Each row is a point on a landscape with many peaks, with its height.
From any point a climber steps to the highest of the 2 points nearest to it. It stops when none of these is higher. Distance is the straight distance between rows; heights are no part of it.
z_985: [-12  17  26  67 -41 -29  30   5  17   1 -36 -30  24 -40  59  43  24 -12
 -63 -41]  h=491
z_234: [ 24 -24 -10 -37  -8   3  37  -6  28 -25  16   0 -19 -27  82  -4 -20  36
   5   1]  h=635
z_593: [ -9 -19 -75  17  20 -27 -44  -4   4   5  -4  36  25  71  54  -3 -79  39
  53 -61]  h=525
z_741: [-33   4  23  35 -30 -16  19  15 -16  33 -45 -28  40 -19 -49  66  28 -61
 -72 -24]  h=444
z_313: [-49  47  63  31  -3  -9  13  32  -2  16 -58  15  30   3 -38  35  53 -40
 -39  -7]  h=421
z_107: [ 10 -12  19  -8  22  19  32   2  34 -23  15  17 -16 -46  73  -9 -54  40
  -6  11]  h=566
z_571: [ 47  38 -16 -38  -4  21  15 -25 -18  12  55 -35  -2 -38 -60 -34  86 -32
  22  -9]  h=755
z_426: [ 62  32 -22 -29 -21  19  11 -35 -22   0  48 -46 -20 -35 -68 -49  50  -7
  34  33]  h=587
z_110: [ -6 -24  20 -22  -5  -6 -21 -13 -25 -16  -4  -9  -1  16 -32   7  72 -11
 -25  -1]  h=181
z_579: [ 38  -7 -33  -1  21   5  26 -16   3  -4  80  -1 -28  11  44 -56 -88  50
  60  53]  h=377
z_183: [  5 -18  15   5  15  -4 -38   2 -36 -18 -14  -8 -13  32   0 -17  40  -9
  -8   1]  h=231
z_230: [  12   65   30  -57  -13   36   41  -35    2  -10   69  -32    0  -41
 -101  -29   54   -6   34   57]  h=283
z_491: [-21 -10  12   9 -51 -26  28  -4  33  24 -11  17  -5 -29   0   9   4  14
   1  13]  h=415
z_620: [ 12  13  34 -28  16  34 -30  -3 -37 -22  38 -12 -15   2 -77 -39  49 -12
  13  47]  h=262
z_537: [ 22  16  -1  12   2  -4 -46  -3 -23  17  10 -21  -9  15 -53 -29  82 -28
  28 -14]  h=51
z_291: [  1  31  58 -31  -9  24  52  33  49 -19 -24 -32 -12 -71  11  17  32  17
 -29   9]  h=465
z_98: [ 17   4  11  -3  -9  17  22   8 -10   5 -12 -50  21 -38 -20  42  75 -48
 -72 -48]  h=371
z_479: [ -2 -27 -37  56 -21 -42 -29   1 -20   7 -30 -22  20  34  52  28   9 -12
 -43 -59]  h=441
z_3: [ 12 -13 -40  -8  -4 -55  28 -26  25  -8  37  31   5  19  85 -11 -41  62
  37 -17]  h=125
z_365: [-66 -23 -19  79  -7  -8 -19  -5 -19  -3 -36  35  27   8  75  29 -28 -21
 -47 -37]  h=502
z_916: [-24 -18  -7  21  -1   1   7   7  26  13 -33  28   2 -30  54  11 -53 -11
 -18 -11]  h=483
z_566: [ -42   88   24  -72   28   44   32   -7    7   -3   22   -7   43   -1
 -116   38   68  -53   14   -4]  h=126
z_166: [  6 -19 -39  29  -2 -26 -54  -7   0  20   2  13 -22  59   2 -27 -30  33
  69   4]  h=454
z_810: [ -4 -43 -36  24 -37 -23 -41  -4  -8  34 -30  -3  -7  27 -28  10  -1  -8
   6 -18]  h=417
z_652: [ -9  -9  19 -27 -30  17   8  19  14  10 -28  -5  -3 -21 -40  27   3 -24
 -38  16]  h=772
z_350: [ -5  13  39 -37 -12  19  12   4  12  -9  -1  -3  -8 -30 -59   7  16  -4
  -5  42]  h=567
z_990: [ -6  44  22  11  12  15  30  17  -6  14 -13 -42  40 -36 -39  51  90 -60
 -60 -63]  h=313
z_880: [ 39 -11 -35  17   9  -6 -39 -10 -16   1  46 -17 -23  63  -4 -47 -50  40
  69  21]  h=423
z_380: [ 21   6  28 -15  -9  12  29   6   5   2  -5 -31  -7 -35  -4   5  64 -22
 -38 -25]  h=456
z_971: [ 12 -38  -8 -28  -3  28  -7 -16   3 -21  25  -2 -32  -7   0 -24 -65  26
  13  64]  h=539
z_368: [-29   5  40  12  12  -1 -21  16 -37 -18 -23 -13  18  12 -24  28  78 -31
 -55 -26]  h=129
z_743: [ 27 -18 -36   7  -7   6   0  12  27  32 -25  12  -3 -15  41  11 -60 -21
 -16 -26]  h=522
z_116: [-38  96  56 -72  46  45  54   6  20 -25   3 -22  35 -14 -86  39  78 -45
   2 -13]  h=78
z_554: [ -7 -23   3   2  51  25  20 -14  17 -19  17  42 -10 -20  77 -16 -79  26
   7  12]  h=523
z_347: [-69   0  31  60 -20 -27   4  27  17  11 -53  34  16 -16  21  37  -4 -12
 -42   0]  h=715
z_939: [-22  64  64 -11  15  11  17  21   1  11 -31   6  30   0 -70  17  54 -42
 -10  10]  h=291
z_44: [ 42  -9 -12  -3 -18  -8  20 -26  -3   1  69 -23 -31   6 -10 -54 -42  48
  53  61]  h=422
z_850: [ 24  -7 -35  38  -5 -33 -24  10   0   1 -18  -8  21  23  79  13 -19 -11
 -19 -59]  h=535
z_673: [ 15 -15 -10  13 -40 -14 -16  -2  17  32  -3   3 -35   6 -28 -15 -28   7
  38  39]  h=512
z_875: [ 55  13  -9 -23 -29   1   6 -33 -16   3  53 -40 -29 -15 -42 -50   9  15
  43  55]  h=493
z_127: [ -4  47  -2 -29  13  21  11  -5  -8  23  15 -21  22 -20 -94  24  85 -77
 -19 -37]  h=136
z_885: [  0  32  35   5 -36 -30  35   0  35  29  -4   0  -4 -43 -18  11  56   6
   0  14]  h=337
z_564: [-32 -15  28  18  21   4 -36  26 -43 -18 -42  24  -2  30 -28 -18  24 -12
   4  22]  h=287
z_597: [ 17   6  19  25 -19  -6   9   8   8  -4 -23 -32  -2 -19  38  18  32 -16
 -52 -25]  h=414
z_239: [ 28 -20 -52  11 -21 -47   9  -8  19   9   9   6  -6  26  55 -11 -28  41
  40 -33]  h=140
z_553: [-15  -4 -19  16  55   9  -9   4  -5 -28   0  47  10  12  95 -12 -60  40
   5 -21]  h=461
z_617: [-45 -13   7  79 -29 -17  -6  13  -2  17 -54   9  26 -10  30  40 -16 -31
 -52 -23]  h=601
z_87: [ 23 -16 -12   5  14   9 -46 -12 -42 -20  35 -27 -29  42 -35 -47 -28  15
  49  59]  h=382
z_659: [-12 -14  59   1  47  26   1  24  -6 -27  10   7 -21  -2  -1 -25 -18  19
   9  64]  h=233
z_238: [-51 -26  -3  48  12  -9 -26   8 -24 -25 -33  42  12  17  68  -4 -16   8
 -23 -14]  h=416
z_462: [-44  19  63  43  -9 -28   5  29   1   8 -41  13  18  -3   1  18  43 -18
 -28   2]  h=547
z_785: [-18 -56 -44   2  17  10 -39  -7 -15 -16 -12  33   0  38  32 -12 -67  15
  15   5]  h=280
z_135: [ -8  60  39 -76 -16  22  57 -12  29  -7  20 -17  12 -45 -90  24  70 -18
 -18  10]  h=277
z_723: [ 28  19 -19  -1   0  13 -14   7 -18  36   8 -20   9 -13 -54   5  88 -60
 -14 -38]  h=86
z_663: [  22  -21  -53   -4   57    8   19  -19   -3  -11   77   13   -5   36
   57  -41 -101   67   60   24]  h=351
z_342: [ 23  19  44 -60 -23  31  51  10  32 -15  -1 -31 -23 -61 -29  13  22   1
 -17  26]  h=593
z_806: [-11 -22 -43  37   9 -35 -46 -11   4   7   8  34  -5  53  29 -15 -60  55
  68 -18]  h=477
z_316: [ 10 -20 -10   4 -37  -8 -29 -12  -2  35 -15   1 -19  10 -64  -1   7 -21
  13  17]  h=462
z_389: [ -9  15 -66  31  26 -15 -29  -8  15  22 -12  56  21  29  72  -1 -89  23
  27 -62]  h=583
z_719: [  7 -16 -63 -17  19 -18  14 -32  29  -5  31  51  17  17  87   2 -72  57
  31 -39]  h=111
z_629: [-15 -54  -8  -1  26   3 -44  10 -33 -27  -6  15 -20  45  19 -21 -38  26
  13  24]  h=248
z_726: [ 41 -30   0 -45 -16   5  28  -9  18 -23  27 -28 -30 -23  37 -14  -5  28
  -4  17]  h=743
z_724: [ 20 -34 -39 -14  47  14 -18  -8  -9 -23  31  28 -13  39  53 -30 -92  33
  38  17]  h=320
z_70: [-22 -14  18   7 -22   9   8  27  -3  19 -53 -12  17 -17 -34  50  10 -44
 -59  -9]  h=576
z_532: [ 24 -23 -18 -10 -33  20   0  22  28  26 -29 -17 -15 -29   1  26 -22 -31
 -27  -1]  h=594
z_834: [ -34   56   23  -37   15   16   14   -2   -4   15   -8   -4   32    1
 -104   24   75  -53  -19  -10]  h=197
z_995: [ 48 -12 -19  -4   1 -11 -33   3 -22   4  -3 -20 -23  39  16 -23  18  -2
  19 -10]  h=185
z_590: [-11 -44 -40  42 -24 -36 -28   4 -20  24 -34  -6   8  28   9  30  -6  -9
 -27 -27]  h=379
z_937: [ 47  18  20 -27 -14  11  29  -5  -6   2  19 -30 -13 -38 -28 -18  67 -16
   2  -9]  h=565
z_837: [-14  52  45 -55  -8  33  32  -7   3 -17  22 -18  -3 -24 -97  -3  47 -14
   8  49]  h=406
z_767: [  1 -20  -4   8 -15 -21   9 -13  29  19   5  26 -23 -10  21 -12 -38  22
  33  25]  h=472
z_270: [-53 -34  25  32  18 -10 -39  32 -36  -4 -48  29   6  24  17  -4  -4   2
 -10  13]  h=340
z_711: [-14  -1  32   9  11   6   4  14  28 -17 -33  18 -10 -35  47   7 -29   2
 -24  10]  h=499
z_730: [-25  46  66  -6  -4  28  40  29  33 -13 -41 -16  18 -46  -8  54  41 -12
 -57 -11]  h=369
z_974: [  6 -28  12 -12  16  22 -41   3 -56 -18  13 -10 -28  28 -65 -37   8   2
  17  64]  h=331
z_52: [-22 -15 -58   7  49 -14  -7 -37   0   4  31  75  17  33  48  -7 -99  67
  53 -24]  h=98
z_819: [-11   7 -58  53  16 -28 -29  -1   7   8 -19  26  30  33  89  14 -67  -2
 -11 -72]  h=660
z_64: [ 19 -30  -2 -42 -17  14  -5 -15  -6 -15  16  -8 -32  -9  -7 -13 -17  11
  -6  43]  h=610
z_336: [ 53  -8 -32   3 -27 -27 -12  -8  15  23   8 -20  -4  15  29 -14   5   2
  18 -22]  h=159
z_877: [ 29  10 -72 -23  33 -27  10  -2  22 -14  54  39  33  44  82  -9 -92  65
  40 -57]  h=97
z_360: [-24 -26  43 -18  19  19 -19  12 -39 -43   8   0 -24  25 -38 -28  -6  16
  10  70]  h=282

Where does a climber stop that starts at each point below?
z_87 => z_819
z_566 => z_347
z_564 => z_347
z_723 => z_347
z_785 => z_571
z_990 => z_571

Call two points neighbours if one is among the 2 nearest of the other. Go from one point of each pair to the other, from neighbour to neighbour, staying as high as possible. Name the lowest point that can't be avoided.
z_342, z_726 => z_916
z_347, z_652 => z_313
z_652, z_342 => z_350
